A landscape with many valleys, sampled at points; each row gives a point and its height.
From any point a ball takes the steepest step (drop divided by distance) to one of its 3 nearest points. It stops when none of these is lower. Distance is the straight distance between rows; heights are no part of it.
<734> h=9.3: [129 129  80  92  85  70  75 106 124 116]
<273> h=57.8: [104  90 105 105  95  99  89  96 101 100]
<351> h=34.9: [128  98  99  97  89  84  66 100 123 120]
<724> h=73.4: [ 73 115 110 104  90 107 122  91  73  68]
<126> h=13.5: [123  68 148 104  84  87  68  90  95 119]
<72> h=11.5: [ 97  40 140 101  99 138  89  94  93 120]
<51> h=35.9: [ 89 110  73  94 106 102 107 105 107  98]
<243> h=73.3: [131  64 109  99  92  98  61  94 120 124]
<640> h=29.0: [122 162  83 105  80  53 100  94 103  92]
<341> h=34.7: [130  89  79  97  99  87  60 111 141 126]
<736> h=12.1: [ 89  96  62  92 126 116 117 114 120 103]
<181> h=56.7: [ 93 104 136 102  85  90 111  85  64  82]
<307> h=33.3: [ 88  70  87 102 120 130 104 110 107 110]
<740> h=12.5: [116  86  91  92 101 101  68 106 125 118]
<650> h=54.9: [ 85 118  96 105  98 109 116  97  87  79]
<281> h=59.1: [120  99  66  89 102  92  81 115 132 116]
<671> h=30.8: [ 76  78 115 102 112 125 113  91  88  90]
<691> h=41.7: [ 80  94  98 104 105 117 119  99  94  83]
<107> h=28.3: [106 158 118 112  77  43 114  98  77  89]
<545> h=18.1: [ 85 134  41  89 122 103 133 122 115  87]
<465> h=18.3: [ 88  72 119  96 100 125  94  96  93  96]
<204> h=19.4: [113  76  54  98 130 112  86 120 138 121]
<224> h=38.3: [ 98 128 108 103  87  84 101  93  91  90]
<240> h=43.7: [109  89  76  94 112 105  87 107 128 115]
<164> h=37.9: [ 91 125 142 107  79  75 118  81  54  71]
<411> h=9.6: [107 147  92 103  83  74 107  97  99  87]
<3> h=27.7: [101  48  87 101 129 137  88 119 120 126]
<746> h=65.8: [108 143  69  97  99  76  98  97 118 103]
<453> h=35.0: [115 112 112 105  87  73  86  95 101 103]
<532> h=27.6: [ 85  92  81  96 115 117 107 106 109  92]
<301> h=25.8: [107  74  37  91 147 113 106 122 133 124]
<375> h=4.4: [ 93 152  97 103  88  76 114  89  88  80]
<461> h=39.4: [ 92 110 150  99  76  91 121  80  50  76]
<476> h=40.6: [ 84  84 114 105  93 126 106  93  92  91]
<704> h=20.5: [103  85 150  98  91 101  93  83  75 101]
<376> h=8.4: [ 93 157  70 101  94  85 121 100 101  82]
<571> h=24.6: [124 114  94 100  85  78  78  99 115 114]
<26> h=54.2: [ 73  89 134 106  95 128 119  90  60  77]
<410> h=11.6: [116  60 159 101  85 109  74  90  80 118]
<56> h=19.6: [115 147 103 106  86  59  99  89  91  94]
<306> h=13.4: [ 75  55 134 105 110 151 107  89  85 104]
<212> h=24.3: [ 78 148  49  97 110 106 142 105 103  81]
<350> h=2.8: [103  95  57  91 122 103 103 116 134 111]
<548> h=40.3: [ 75  77  86 109 121 133 116 112  99  96]
<20> h=12.0: [ 80  41 135 104 110 150 101  98  91 122]
<85> h=24.0: [118  85 156 107  81  72  92  90  78 104]
<439> h=16.2: [ 90  75 142 103  91 115  93  89  83 104]
<32> h=9.7: [100  62  65  95 138 124 103 126 131 131]
<566> h=30.7: [107 142 130 113  79  50 108  92  72  84]
<111> h=29.1: [104 102 166  96  81  67 110  84  47  80]
<11> h=25.7: [112  83 175  98  83  73 100  85  56  97]
<502> h=16.6: [ 80 138  84  97  92  99 124  98  89  72]
<577> h=83.0: [ 97 109 107 102  92 102  96  93  93  87]
<673> h=51.7: [ 79 114  81 101 105 110 118 105  97  81]
<96> h=42.8: [104  59  92  99 111 117  75 107 118 123]
<645> h=46.4: [120  64  94 102 110 116  69 106 129 130]
<630> h=20.3: [ 79 130  51  94 119 107 137 110 106  78]
<624> h=32.5: [111 172  69 103  81  63 111  97 110  83]
<445> h=13.1: [101  62 131 104  91 118  87  85  85 105]
<196> h=17.8: [104 106  66  90 109 100  94 110 128 102]
<139> h=63.6: [116 121  62  89 106  80  90 107 132 112]
<574> h=18.5: [103 119  62  98 104 100 100 109 120  99]
<174> h=30.5: [112 111 143 108  84  70 100  85  74  92]
<342> h=15.8: [ 99 113  52  89 113 104 116 119 118  97]
<563> h=17.3: [ 80  50 110 104 126 143 104 115  94 111]
<595> h=13.9: [ 94  59 121 105 105 133  88 103 104 113]

Two balls start at each pair of points below. Name the first point that both come to, or write none.
<11>, <181>: <704>
<85>, <724>: none
<307>, <548>: none
<673>, <532>: <736>
<139>, <545>: <350>
<746>, <577>: <375>

For each start below, name the point where the ball stops.
<630>: <350>
<164>: <445>
<174>: <445>
<281>: <350>

Call two points neighbours if one is among the 3 nearest of the other. Go from one point of each pair to the other, from neighbour to neighbour, staying as low as possible. Name the highest point that can't be avoided.
<350>, <32>: <204>
<740>, <445>: <224>
<375>, <32>: <212>
<72>, <375>: <566>
<410>, <72>: <445>
<740>, <734>: <351>
